Each row is a point on a landscape with many valleys, with its height.
A ball rolls from a point to the lowest of its 2 nearest points, and stops where none of them is lower. Distance is the straight distance between rows; heights are no part of it.
Lel height 322: [179 134 110  33 131 106 128 175 139 138 133 102 142 114  89 134 117 101
 144  77 115 126 104 146 113 120 136 135 160 114 112 108 157 176 133 124
  97 166 162 102 142  77 140 161 124 131  88]
zop height 420: [161  71 120  63 138 145 113 139 139 108 141 123 215 106 169 113 116 112
 106 143 117 106  99 118  74  99 175 167 147 122 140 143 120 177 130 129
 110 129 144 164  91  90 172 202 123 118 180]
Mopi height 432: [120 114 158 172 149 102 147  77 126 126 138 137  86 167 138 161 101 148
  90 156 118 123 154 143 158 148 100  83  70 169 172 106 111 129 113 116
 173 124  71 169 136 177 100 107 154 123 180]
gune height 454: [ 78 114 145 109  97 148 115  89 124 121 105 150 137 116 133  87 172 153
 163 153 127 151 138 114  98  89 156 129 163 106 133 156 141 108 124 120
 112  66 129  89 123 154 163 122 118 108 111]
nokeg height 486: [159 150 111 158 110 132 186 114 103 110 143 121 125 120 133 141 134  97
  74 117 238 128 130 125 119 152 121 142  50 137 101 120 162 119 137 145
  52 154 132 162 108 154 101 142 105  99 203]
Geb height 447: [158 101 104  44 127 121  54 185 160 138 124 114 161 113 114 148  66 116
 126  99 102 125  92 139 131 117 159 134 175 133 129  81 138 195 130 117
  88 149 173  96 126  83 133 153 150 136 135]
Rasu height 334: [168 141  98 144 129 120  61 183 133 133 146 129 128 148 142 189  78 114
 116 147 133 144  78 144 141 166 117 178 112 130 120  80  84 131 117 175
 134 128 150 154 105  95 109 120 156 181 157]
mato height 464: [106 108 132  97 105 138 121  98 141 140 127 129 145 115 134 117 146 129
 131 147 154 163 118 132  89 111 157 146 140 117 141 130 145 117 139 117
  85  89 114 103 126 123 155 141 128  95 114]
zaso height 509: [154 130 142 148 125 121 176 117 152 138 121 127  96 144 134 171 126  89
  93 129 180 122 136 131 130 150 110 107  82 151 139 115 134 122 142 112
 128 158  97 128 138 166  84 131 125 124 118]
nitid height 126: [135 173 112 122 126 112 188 130 140 131 123 123 129 112 108 142 129  77
 100  86 175 102 145  95 128 155 130 116 119 167 116 114 159 157 145 133
 122 170 161 137 179 111  94 122 119 113 131]
zaba height 53: [115 151 132 113 110 101 162 123 144 124  63 123 122 118  85 122 126  93
 117 101 184 154 124 107 130 132 124 100 144 140 120 106 161 144 151 101
  80 148 130  49 159 122 122 127 100  61  52]
Lari height 183: [ 63  94 170 136 124 145  64  79 137 129 132 171 152 110 131  79 153 169
 129 110  60 139 126 136 133  93 193  87 152 139 140 164 122 108 124 127
 151 107 115 105 119 158 154 134  94 116 125]
deva height 21: [ 90 159 142 123  94 107 129 107 139 129  59 151 122 110  99 114 126 122
 152 107 161 156 118 135 136 126 132 115 140 125 109 108 135 132 143 115
 104 114 134  79 167 151 127  94 106  91  76]
vovas height 365: [124 132 136 158 133 143  61 154 119 142 147 149 121 135 159 164 112 145
 133 146  91 153 109 148 180 164 121 139 112 135 134 106  72 106 130 138
 165 111 108 120 112 123 101 115 155 174 135]
tizu height 50: [112 171 154 153  82 104 133 120 131 119  55 165 116 107 107 115 117 129
 165 136 163 162 112 154 139 119 111 119 113 107  95 125 116 105 125 135
 124  79 103  85 131 204 121  96 111 132  85]
penog height 401: [106  83 145  98 158 152  76 126 127 125 190 136 192 112 181 107 131 145
 121 145  64 101 117  94  92 116 179 142 169 136 159 173 112 127 111 135
 129 116 118 124 117 107 154 156 131 116 170]
favu height 616: [162 114 105  97 161 115 164 147 114 125 148  82 134 172 119  91 118 164
 122 126 121 127 103 129  75  91 109 157 149  83 119 145 187 129 111  95
 126 173 140 175 128  75 164 170  97 125 131]
viboz height 222: [116 139 139 143 128 139 113 133 130 132 141 115 112 109 136 142 141 127
 141  99 118 106 135 116 151 142 149 132 148 152 130 123 114 120 135 139
 148 131 150 120 168 116 107  87 140 141 104]
tiba height 595: [171 155  91 122 154 105 190 161  77 106 111  94 111 155 119 127 147 113
 141  71  87  72 159 120 156 144  73 137 126 143 139 121 131 160 124 135
 168 176 170 182 150  89 107 143 143 174 128]
Kover height 281: [131 146 110  92 150 107 158 162 147 132 104  94 125 131  83 134  80 118
 106  73 128 127 108 125 133 128 111 120 164 140 121 101 171 159 124 101
 129 193 162 105 190  81 111 130 112 110  85]
gerop height 216: [ 82  91 143 128 142 129 117  93 122 118 109 121 119 143 128  84 133 196
 148 147  87 116 155  90  92  77 150 102 196 118 165 147 158 130 113  79
 154 139 144 123 138 102 168 121  96  88 126]
ripa height 260: [152 134 121 118 159  91 121 169 169 156 108 103 103 131  98 167  52 103
 100  74 127 109 105 124 145 159 115 104 140 147 132  94 128 156 117 115
 156 205 154 142 174  98 120 119 114 108 105]
zevaz height 272: [117 160 128 122 119 126  70 161 165 166 113 132 144  98 112 154  82  82
 135 113 117 152  88 136 196 182 154 140 147 143 100  82  93 155 138 159
 118 130 173  85 136  99 120  71 153 131 102]
tiveg height 338: [175 142 102  41 135 119 106 175 127 143 150 102 143 122 120 121 115 129
 175 108 121 142  98 150 119 108 134 160 176  92 103 118 160 135 145 129
  79 121 143  73 126  73 143 152 142 124  78]
gilu height 177: [104 112 136 144 117 148 168  94 125 128 133 120 125 144 140  87 149 149
  96 201 209 153 124 102  92  90 114 149 105 104 130 154 186  87 130 116
  74 102  97 141  87 156 160 130 114  79 165]
Pigu height 567: [120  88 149 161 153 119 123 101 154 146 152 135  94 141 135 155 120 111
 100  92 101  96 155 114 126 130 152  82 118 170 159 138 108 116 126 128
 160 157 101 171 145 140 126 130 134 123 136]
Gir height 274: [120 137 170 178 129 154 104 102 137 138  90 173 124  90 114 109 144 137
 152 102  84 144 138 167 200 119 155  77  96 138 102 126 103 128 130 137
 180 120 105  93 144 184 107  93 108 163  95]
sib height 445: [171 101 141 128 141 138 162 145 134 149 145 119 133 167 141 152 141 120
  99 146 189 127 107 150  84 140 128 157  94 114 121 150 134 106 135 129
 100 168  83 189  67 152 148 167 100 110 149]
Gug height 466: [110 104 118  84 111 122  46 147 163 148  90 125 160 110 124 145  62 127
 115 112 106 157  94 149 132 112 171 130 169 151 149  72 116 191 140 102
 106 129 167  86 125 113 141 133 138 102 141]
saro height 511: [100 145 122 157 127 115 119 142 102 108  95  99  90 150 121 125 112 200
 172 134 108 128 130 120 146 110 112 138 165 114 128 111 134 115 123 105
 176 134 150 124 157 111 126  85 138 122 113]
Zug height 113: [132  80 117 105 171 109 150 101 147 118 139  96 154 144 154  97  94 164
  99 122 116  97 154  99  71  83 137 116 155 133 170 138 179 157 122  80
 131 164 137 157 150  97 149 165  92  90 173]
nadi height 204: [136 109 118  87 109 105  72 158 167 122 169 145 151  95 119 162 133  72
  96  81  94  81 136 130 149 153 161 114 147 141 129 123  97 196 109 151
 125 156 168 164 131  87 157 153 115 138 137]
Riko height 82: [118 127 117  83 109 115 136 115 158 143 104 118 147  93 106 140 130  88
 113  97 163 136 133 121 120 132 152 115 145 152 136 109 143 162 149 101
  85 133 140  78 166 114 113 133 126  95  92]
ros height 200: [ 99 103 132 164 162 122 112 107  93 115 131  97  92 157 119 103 122 197
 159 126  78  78 180  95 122 107 134  99 187 114 148 155 145 118 111 107
 172 145 147 143 151  95 151 100 131 108 121]
Babi height 384: [148 154  80 129 121 135 197 137  71 110 147  98 141 166 116  89 135 146
 145 143 127 113 135 140  67  97  81 154 157  97  94 150 183  97 120 112
 111 138 168 148 117  80 133 142 140 155 113]
rilef height 416: [136 108 141 144 135 128 124 128 148 147 141 132 100 178 127 167 128 173
 125 187 133 178  91 164 123 132  78 130  86 103 154 127 104  98 127 105
 152 135  59 143  83 159 109 146 125 137 121]
zim height 419: [118 137 152 172 121 135 182  77 107 121 114 157  65 177 105 138 189 141
 132 198 131 114 179 123 140 126  66  91 115 126 161 149 140 132  94 113
 151 114  99 109 118 190  95 112 148 137 133]
kekaz height 203: [ 82 109 153 143 122 149  95 109 124 139 147 149 111 123 140 119 154 142
 141 116  95 134 132 125 131 117 168 110 142 138 142 145 112  95 129 131
 144 109 119 119 133 134 145 113 133 127 121]
Nifin height 59: [113 173 101 145 116 155 128 150  76 104 133 107 122 122 151 128 148 178
 181 164 140 141 119 123 144 140 100 171 134 102 112 115 111  98 128 149
 145  71 143 111 150 116  94  90 179 160 122]
Bosas height 380: [117 107 148 168 151 167  82 144 123 149 169 162 121 131 145 144 154 134
 122 126  56 136 139 134 186 141 139 116 106 141 140 150  83 108 124 149
 174 119  68 114 103 144 106 147 157 175 133]
foluz height 413: [112 166 125 149  81 131 164 134  89 105  45 130 100 125  88 114 152 153
 195 154 157 140 162 100 126 120  93 130 160  76  98 137 123 118 146 119
 133 102 132  60 128 150 127 105 126 142  78]
teg height 520: [120 147 126 157 153 123 122 133 106 114 130 121  89 157 130 150 141 192
 165 153  91 116 149 118 162 152  75 128 141 116 162 111 105 126 111 118
 180 134 133 114 152 132  82  82 145 150 115]
dosal height 47: [136 169 148 146 100  98 183 116 129 111  43 151 118 109 112 132 109  79
 125 132 190 182 115 148 171 150  81 114  93 117 119 117 117 124 142 136
  98  93  94  58 133 203 111 100 108 112  68]
Beva height 390: [125 107 129  96 148 130  73 152 115 114 190 136 159 103 155 125 152 130
 125 102  79  88 133 106 118 130 172 149 172 140 137 161 112 130 108 150
 119 123 155 143 139  84 151 154 131 152 161]
Fas height 378: [121 136 131 138 142 131  47 181 103 123 193 132 137 112 165 125 129 142
 123 118  85 103 129 117 160 158 163 161 160 146 125 151 104 100 117 167
 135 111 151 134 136  87 127 123 155 172 151]
lavun height 170: [101 114 123 125 162 125  69 145 101 120 176  99 115 142 152 105  98 195
 145 127  80 118 121 116 123 117 142 148 162 124 142 136 135 100 101 128
 151 111 145 147 154  81 153 122 135 122 157]
ber height 403: [144  94 133 171 171 127 140 125 106 122 157 131  99 165 147 146 163 155
 140 126  77  55 181 103 111 138 115  89 145 138 173 173 117 131 119 144
 182 155 110 153 138 142 109 130 150 143 121]
pibal height 165: [142 128 115 132 120 159 188 118 103 130 140 110 137 137 138 115 160 131
 119 169 219 137 138 117  75 111 116 163 115  76 111 170 168  88 138 135
  75  92  90 134  92 160 140 141 127 119 120]
Dud height 425: [115 125 150 162 141 107 140  92 135 133 137 146  77 179 116 152 128 176
 116 185 107 162 125 150 155 127  70  99  76 127 165 112 115 112 102 104
 169 123  69 159 114 182 102 119 126 122 151]
Zev height 213: [106 125 141 151 102 147  83 111 132 152 110 165 114 122 139 132 116 108
 135 139 124 181 102 166 155 130 155 129  93 135 104 118  89 102 136 157
 133  83  99 121 112 153 137 114 147 148 130]
Kemu height 18: [136 162 129 125 103 122 141 137 134 140  90 121 123 104 129 152 108  83
 143 133 184 171 107 146 152 167 103 139 103 115 119 101  97 121 151 143
 106 100 104  77 135 151 105 101 145 123  85]
Rivi height 436: [165  80 153 114 161 135 120 142 156 167 173 129 160 163 130 144 132 105
 109 148 148 138  99 157  79 116 152 145 100 115 117 161 108 110 139 149
 121 158  79 169  53 127 169 173 113 107 120]
lotin height 106: [139 156 109 115 120  97 173 115 123 110 146 115 135 114 119 139 142  84
  83  85 162  98 155 111 124 143 130 126 110 166 116 113 156 165 132 125
 112 163 167 192 147 100 126 155 111 120 185]
bak height 298: [107 156 129 151 113 116  76 137 147 158  72 146 126 126 120 158  69 105
 136 142 138 192  71 163 158 172 130 144 119 132 107  67  87 138 138 151
 129 128 153 108 133 134 122  83 139 131 120]
tas height 423: [ 92 155 156 167 101 138 138 113 107 114  59 141  97 126 110 110 161 160
 183 132 127 109 157 116 140 115 129 113 164 102 106 135 133 123 135 112
 158 123 152  85 148 155 116  80 121 138  84]
Favun height 408: [147 100 129 126 158 150 128 155 135 148 171 135 137 177 133 153 160 172
 148 186 117 146 104 146 105 115  85 151 107  91 140 168 104  93 132 136
 153 126  60 127  66 153 131 160 137 130  86]
Satu height 431: [168  86 109  45 126 131  80 169 145 118 148 123 190 103 153 134 111 114
 128 103  93 109 108 128 111 105 171 150 163 125 134 125 129 181 126 123
 106 136 162 122 113  83 160 187 135 142 149]
Kise height 72: [147 161 129 146  96 126 182 101 110 121  93 122  98 114 135 136 123  77
  97 151 229 171 129 145 153 129  88 137  87 103 128 137 118 106 134 129
  73  71  83  84 114 211 113 129 127 118 103]
Mobed height 393: [118  83 144 170 171 142  99 131 117 143 176 143 121 158 155 138 144 145
 126 127  57  91 136 111 126 125 131 104 127 140 156 184 100  95 117 151
 184 135  85 150 109 148 122 143 155 131 129]
dafe height 519: [164 130 147 138 136 111 165 131 165 132 136 143 106 123 115 183 133  67
  94 116 130  97 136 129 150 174 107  99  78 167 146 113  96 154 132 136
 163 167 111 162 137 155  74 118 127 157 138]
temer height 367: [156 129 137 125 106 147 100 159 151 143 174 160 135  88 131 144 149  55
 142 100  99 115 151 133 182 156 155 119 110 130 103 135  78 133 165 175
 117  98 103  85 105 126 112 116 165 173  85]
Riz height 302: [153 155 112  67 146 124 131 191 125 134 125  96 132 125  94 124 104 108
 139  47  93 104 111 125 149 140 114 132 156 126 107 107 146 166 118 131
 131 187 178 122 175  71 124 129 121 159  84]
sules height 171: [152 120 136  99  96 123 117 152 172 127 175 154 132  88 112 154 171  51
 118  78 102  74 145 123 156 165 160 106 123 147 114 135  87 168 141 166
 134 154 144 150 118 111 148 135 128 150  89]
Rekep height 428: [157  85 138  73 151 133 129 124 150 142 165 132 183 138 142 122 151 118
 115 144 140 125 106 133  68 113 165 163 132 116 138 157 130 136 131 131
  99 140 112 162  97  99 169 182 109  99 138]
zavu height 196: [ 78  95 151 147 121 158  68 101 130 155 142 164 132 126 142 110 121 132
 115 166 103 187  94 153 125 100 166 118  99 138 130 152 107  97 117 160
 139  93  78 145  90 142 171 146 131 126 157]
Fef height 530: [114 147 149 159 158 131 115 114 136 130 126 149 100 128 131 156 137 149
 147 141  81 139 131 144 185 167  89 100 108 139 166  93  86 130 121 125
 189 138 116 116 144 153  69  75 130 154 126]
tekig height 88: [148 135 111 127 162  82 167 109  94 111 156  91 116 162 129 122 129 129
 100  94 127  82 167 114 108 132 126 118 112 154 138 124 167 143 127 126
 137 160 156 214 138  92 152 158 119 114 184]
Bino height 89: [109 165 120 147  87 134 158  96 100 116  94 141  99 112 147 115 123 105
 116 164 215 175 127 144 143 127 103 156  91 105 117 130 116  95 120 144
  94  35 109 120 133 208 132 109 154 126 144]
tum height 426: [106 124 142 173 100 152 183  86  93 116  92 154  76 156 118 120 175 143
 145 209 154 131 165 120 128  89  89 111 114 113 130 170 146  98 107 119
 134  78 101 118 103 211 129 126 150 122 134]
bes height 350: [135 141 121 153 115 143  39 174 127 140 161 154 141 132 155 162  98 104
 129 147 112 151  98 143 167 169 152 170 119 131 104 103  74 104 131 171
 121  88 122 113  90 100 123 118 166 183 133]
pov height 138: [163 145 122 124 113 140 147 167 139 123 146 132 127  87 126 135 190  65
 152  80 118  65 157 103 143 165 147 126 125 141 119 144 101 153 152 167
 141 130 149 112 145 121 102 106 144 172  80]
beke height 185: [126 131 116 151 166 126 106 147  82 112 158  94 107 147 141 111 125 181
 158 104  79  79 161 111 136 122 134 130 168 130 140 148 137 112 111 141
 169 133 162 150 170  91 117 103 150 147 132]
dip height 410: [121  58 135  94 126 160  93 124 156 127 146 122 205 107 188 109 102 131
 101 168 103 117 105 107  74  97 189 144 143 143 158 147 108 142 133 130
 112 112 115 131  94 113 159 174 138 100 174]
kiv height 399: [177 115 132 115 143 154 121 154 135 155 179 144 142 148 140 155 162 111
 146 144 116 134 115 158 128 134 108 149  89 101 119 168  95 109 153 168
 123 105  54 111  60 155 120 174 159 152  85]
zis height 475: [157 156  98 138 108 138 165 134 119 127 126 109 135 105 120 130 107  91
  74 123 252 167 112 134 109 166 113 156  89 109 100 109 152 115 146 144
  32 128 124 122 117 137 105 145 114 100 167]
ful height 205: [ 84 125 124 135  92 109 140  83 132  88  69 139 137 122 130  78 132 178
 118 171 165 152 132  91  91  66 119 111 128 139 142 115 194 137 142  68
  93 112 143 109 121 143 152 141  88  66 172]
pid height 319: [138 131 124 135 125 116  71 156 158 157 130 121 115 139 117 178  64  99
 110 127 133 151  84 139 131 157 135 139 131 142 127  91 100 140 127 145
 133 148 143 138 127  97 124 115 142 139 132]
Mil height 394: [122 154  76 135  99 145 196 104  88 112 131  94 152 138 105  91 152 142
 138 166 169 141 160 110  57  92  93 148 161  86  93 156 185  86 139 105
  86 108 146 108 111  97 134 137 138 125 115]
Fedu height 135: [ 89 129 148 164 118  88  72 135 151 127  96 142  94 147 118 110  68 200
 149 155 120 161  85 151 125 116 121 124 133 119 120 100 116 101 123 103
 178 133 128 155 127 135 158  99 100 104 156]
pibug height 444: [ 85 117 156 139  95 140 155  68 117 132  86 163 108 112 113  81 184 107
 145 139 149 133 175 122 108  72 137  99 148 113 127 184 148 118 114 126
  92  64 118  87 119 184 163 125 117 112  84]
puli height 484: [ 93 145 141 110 107 115  38 121 161 148  89 162 150 116 114 114  90 154
 145 112 108 172 100 172 150 126 170 122 153 144 120  87 113 150 139 115
 119 120 161  87 130 133 142 109 113 111 125]
nelib height 374: [152 160  72  99 117 134 184 131 103 100 152  84 165 150 126  81 125 144
 115 143 146 153 100 149  61 106  92 179 139  99  92 122 188  98 119 101
  69 124 157 152 107  91 135 158 116 128 140]
Tuk height 296: [102 157 161 158 114 137 151  97 149 135  61 165 114  87 117 122 138  88
 145 102 124 133 138 150 191 145 132  91 102 152 115 116 106 137 136 136
 149 112 127  88 156 196  99  60 119 142  85]
tik height 77: [112 192 116 146 127 139 152 142  98 100  86 121 124 115 126 138 144 170
 199 165 127 147 122 126 172 173  64 163 132  93 123 106 108 128 122 129
 156  93 151  75 156 131  68  64 151 157 100]
zed height 364: [143 118  79  90 123 159 165 128 128 110 138  85 197 126 140  70 117 178
 121 177 144 160  94 133  60  74 114 173 151  86 120 122 177 115 123  90
  83 100 136 118 107  94 151 166 122 107 146]
gosuv height 602: [161 117  92  95 147 111 152 175  85 109 134  77 112 149 132 133 155  97
 128  60  85  96 125 122 164 134  83 159 117 117 137 121 122 141 116 142
 145 173 160 201 131  61 152 171 145 170 130]
zad height 500: [ 84 158 133 124 123 119  88 137 135 134  94 120 113 125 117 123  89 169
 153 113 131 157  95 143 145 126 135 144 158 127 119  93 126 130 121 106
 142 139 165 109 169 106 138  93 116 105 121]
vorag height 434: [ 92 130 160 177  87 145 148  87 103 115  71 176  86 128 104  90 168 140
 162 177 134 117 167 120 114  75 126  88 140 122 100 182 146  96  99 127
 147  78 124 115 127 215 141 106 123 138 115]
mek height 154: [131 115 121 130 144 142 181 106 104 127 161 113 144 149 141 104 164 141
 117 158 171 119 142 107  58 105 138 151 125 111 126 168 176 111 131 132
 110 125 117 164 115 114 141 159 122 117 142]
Lazis height 386: [165 121 134 108 117 137 128 133 152 160 153 139 121 117 128 148 138  79
 151 120 135 138 126 145 139 134 145 117 107 118 117 151 102 108 174 170
  97 100  72  97  92 141 127 143 159 135  74]
Mik height 411: [143 120 140 163 146 142 176 107 108 126 149 141  94 171 136 147 180 144
 129 163 127  89 175 115 103 133  89  95 126 128 166 168 138 132 119 134
 156 132  97 139 120 164  87 131 157 147 128]
lun height 585: [158 143 112 135 156  91 150 160 124 107 134 112 116 119 127 152 137 107
 132  78  89  49 170 105 177 176 105 115 122 162 142 115 100 172 117 154
 173 166 168 195 171 107 105 112 142 159 144]
bugas height 557: [103  96 156 176 148 144 102 101 156 158 119 143 100 119 118 149 117 120
 118  73  81 116 147 132 178 124 154  58 107 168 145 120  92 126 134 119
 190 163 100 141 147 149 120 111 120 133 113]
Zuv height 129: [160 107 108 108 161 115 175 103 131 109 143 101 160 137 143 105 112 128
  69 106 142 105 144 102  87 102 130 116 111 145 154 118 193 165 134  86
  96 184 154 179 110 103 149 189  70  84 203]
vuze height 108: [132 160 125 124 124 129 182 140 156 137 113 128 128  83 100 148 151  54
 121  74 143  77 161  96 151 170 148 106 131 164 116 122 122 172 150 148
 131 164 153 114 175 124  97  76 129 134  80]
kide height 117: [107 156 147 153  95 106  80 151 142 120  86 169 111 133 115 124  87 197
 178 172 128 173  79 156 130 123 114 128 113 103  87 105 104  90 119 121
 163 104 118 116 124 173 136  96 109 134 130]
Lefo height 109: [115 104 144  92 104 128 101  99 171 161 120 145 138  97 109 133 138  90
 127  86 115 140 137 140 135 118 172  91 143 163 146 117 119 143 153 114
  99 126 109  88 134 130 132 125 127 103  85]
mip height 105: [134 114  92  92 170  95 144 106 122 101 145  93 142 144 126 104  90 140
 105  75  90  84 172 115  97 112 126 104 139 152 142 112 180 164 112  97
 131 160 169 179 166  90 144 159 108 108 190]
guf height 162: [ 89  52 157 113 142 153  94  82 153 139 149 152 170 110 146 104 143 135
 116 107  57 116 147 114 113  89 199  89 157 156 171 159 105 132 133 109
 137 133 100 112 111 132 154 152 112  95 125]
mefa height 352: [153 127  78  54 120 144 141 146 122 108 137  91 182 119 129  92 109 151
 153 123 122 157 102 148  73  80 122 167 166  95 103 116 175 134 133  97
  77 105 146  88 128  76 137 156 138 133 108]
Sube height 463: [165 151  95 105 116 124 163 141 128 121 132  99 156 120 106 128 120  94
  85 113 204 153 106 146  95 145 129 157 114 124 100 104 165 140 137 116
  53 161 145 136 119 102 129 178 103  98 159]
gil height 153: [ 86 107 139 143 153 111  54 125 136 137 136 118 101 147 143 120  81 182
 138 127  83 146 112 143 133 119 141 121 143 124 148 116 115 104 116 109
 165 133 134 152 137 111 163 117 117  98 139]
Zep height 233: [107 164 157 163 107 154  77 118 115 131 107 176 136  97 148 115 127 120
 155 132 101 165 118 171 197 159 139 125  98 123  89 122  79 112 126 160
 157  61 123  91 130 183 110  81 138 185 131]
mir height 366: [161 137 120 126 131 128  64 210 103 130 184 150 150 131 165 153 143 119
 129 131  94 105 110 132 153 166 145 182 131 128 113 143  91 105 123 183
 131 109 127 140  92  89 142 164 159 192 130]
datus height 543: [121 113 155 169 155 129 121  93 158 154 114 155  99 117 119 170 105 105
 111 117  86 151 137 149 193 159 104  73  80 168 154  91  87 156 120 121
 184 151  88 139 144 155  79  90 128 154 146]
pani height 180: [ 81  67 162 114 136 152 107  79 153 147 152 150 149 123 148 109 140 124
 101 153 105 149 119 125  90  90 168 109 124 154 164 161 125 117 121 130
 123 110  90 138 109 139 160 151 122  93 144]
vibu height 318: [121 145 145 149 126 149 157 118 159 132 111 148 119  87 136 162 138  65
 123 124 127 122 144 127 185 172 113 112  90 165 130 112  84 139 131 143
 148 120 119 109 150 168  70  61 159 161 125]
Vavom height 610: [157 122  94  94 159 114 176 144  83 115 131  83 127 179 118 103 132 125
 133  70  96 107 119 134 106 109  89 144 145 101 125 135 167 124 113 111
 136 183 169 184 136  71 152 172 112 154 120]
Daz height 626: [139 132 108 119 150 116 149 118  80 103 186  97 154 151 143  94 119 169
  89 168 153 114 116 133  83 141 132 158 109 140 128 120 150 113 111 161
 107 101 138 231 106  92 163 158 139 123 227]
Logap height 144: [146 106 136 121 167 133 185  93 119 126 167 116 173 159 148  86 156 137
  82 155 169 106 144  95  70 107 140 139 110 125 146 160 176 131 126 112
  99 167 123 195  96 121 157 181  79  81 195]
meb height 452: [174 130 129 115 126 116 173 151 126 139 130 101 125 148 121 152 145  91
  94 102 189 122 111 139 110 149 139 148 105 122 120 118 150 135 143 118
  95 183 129 178 100 115 148 182  89 112 140]
Vib height 254: [129 163 151 170 125 155 120 106 127 124  96 176 115  95 124 109 169 134
 171 140  84 151 152 169 189 129 119  98 101 104 112 136  92 121 108 140
 169  70 106  66 128 206  84  91 119 182  90]
Bibov height 235: [141 114 116  86 141  88  75 160 185 145 135 116 124 113  90 166  77  79
  88  73 111 105 125 124 131 148 147 105 150 144 133 101 121 186 104 127
 135 190 168 161 141  91 139 141 110 124 137]
rez height 189: [100 132 120 148  97 113 163  99 116 109 101 115 118 137 109  98 144 155
 115 170 196 175 125  97  96  89 108 143 122 107 120 128 190 101 140  87
  83 121 124 104 116 130 142 132 100  75 141]
Paru height 42: [122 155 109 118 101 142 111 144 111 133 129 119 121 110 134 135 125 133
 164 145 167 151 113 135 130 138 127 169 127  98 101 121 107 102 142 148
 114  75 122  91 138 119 125 107 160 138  99]
Nibur height 402: [112 164  88 151  82 132 193 126  77 102  72  99 114 139  80 107 142 140
 160 172 177 158 159  92  94  99  75 142 156  76  80 143 160  85 146 100
 103 106 137  74 114 113 137 124 136 118 109]
kavit height 501: [149 147 124 168 112 130 205 107  95 113 121 115  98 150 137 148 144 109
 106 156 212 123 153 107 121 128  90 126  79 124 130 136 166 115 136 123
  97 131 103 105 131 173  79 126 131 117 137]
Zefi height 139: [107  70 143  99 126 131  90 106 178 144 154 143 152  96 123 144 129 106
 105  75  84 106 153 114 120 113 186  87 152 176 158 135 107 154 133 110
 123 150 124 121 133 118 140 141 124 114 123]
tobok height 494: [152 136 130 169 117 139 200  95  96 121 155 118  99 149 142 126 140 128
  81 156 225 114 149 107 107 106 116 123  62 129 122 151 192 108 131 132
  75 147 108 154 102 171 114 135 111  86 178]
zifi height 97: [106 193 138 152 109 108 120 145 117 103  64 144 115 123 125 137 115 195
 194 162 133 148  95 136 162 157  97 154 137 100  90  98 107 112 119 126
 163 109 149  99 151 158 102  70 121 139 113]
Tek height 575: [156 103 126 142 162  91 133 133 137 120 154 125  98 146 134 156 132 109
 116  75  91  47 173 107 133 163 133  96 117 157 157 137 105 142 118 140
 177 173 130 203 150 126 135 151 120 123 148]
Dul height 341: [143 145 137 147 110 155 118 160 154 122 161 153 137  66 143 154 151  55
 131 117 108 101 139 126 198 195 127 134 104 152 115 124  68 146 139 173
 144 102 134 102 131 143  80  61 167 187 118]
Bome height 621: [153 119 100  98 163 128 144 134 100 120 175  91 155 155 141  80 112 173
 114 153 123 131  95 142  78 107 112 172 132 107 125 132 164 113 103 126
 118 131 146 207 121  75 164 164 117 134 183]
baze height 221: [ 83 101 126 116 113 116 133 106 139  99  68 116 149 123 138  72 115 211
 139 176 114 141 135  85  85  51 130 118 168 123 150 122 178 142 130  60
 137 123 146 114 128 120 164 133  90  78 152]
Leri height 245: [128 152 132 131 129 133 102 152 162 143 134 133 131  83 123 163  99  92
 123 100 122 106 124 117 184 178 145 132 137 161 106 103  89 155 127 153
 144 145 171 123 166 101  98  62 147 150 121]

Where does a ball stop that starts at each point below?
gerop | Kemu
Nibur | vuze
baze | tekig
Riz | vuze
gune | deva
zad | deva

Two balls start at each pair of points below. Name the first point that both come to, or write never.
tobok and mato | guf
tas and Gir | never
saro and vovas | bes
Tuk and bugas | guf
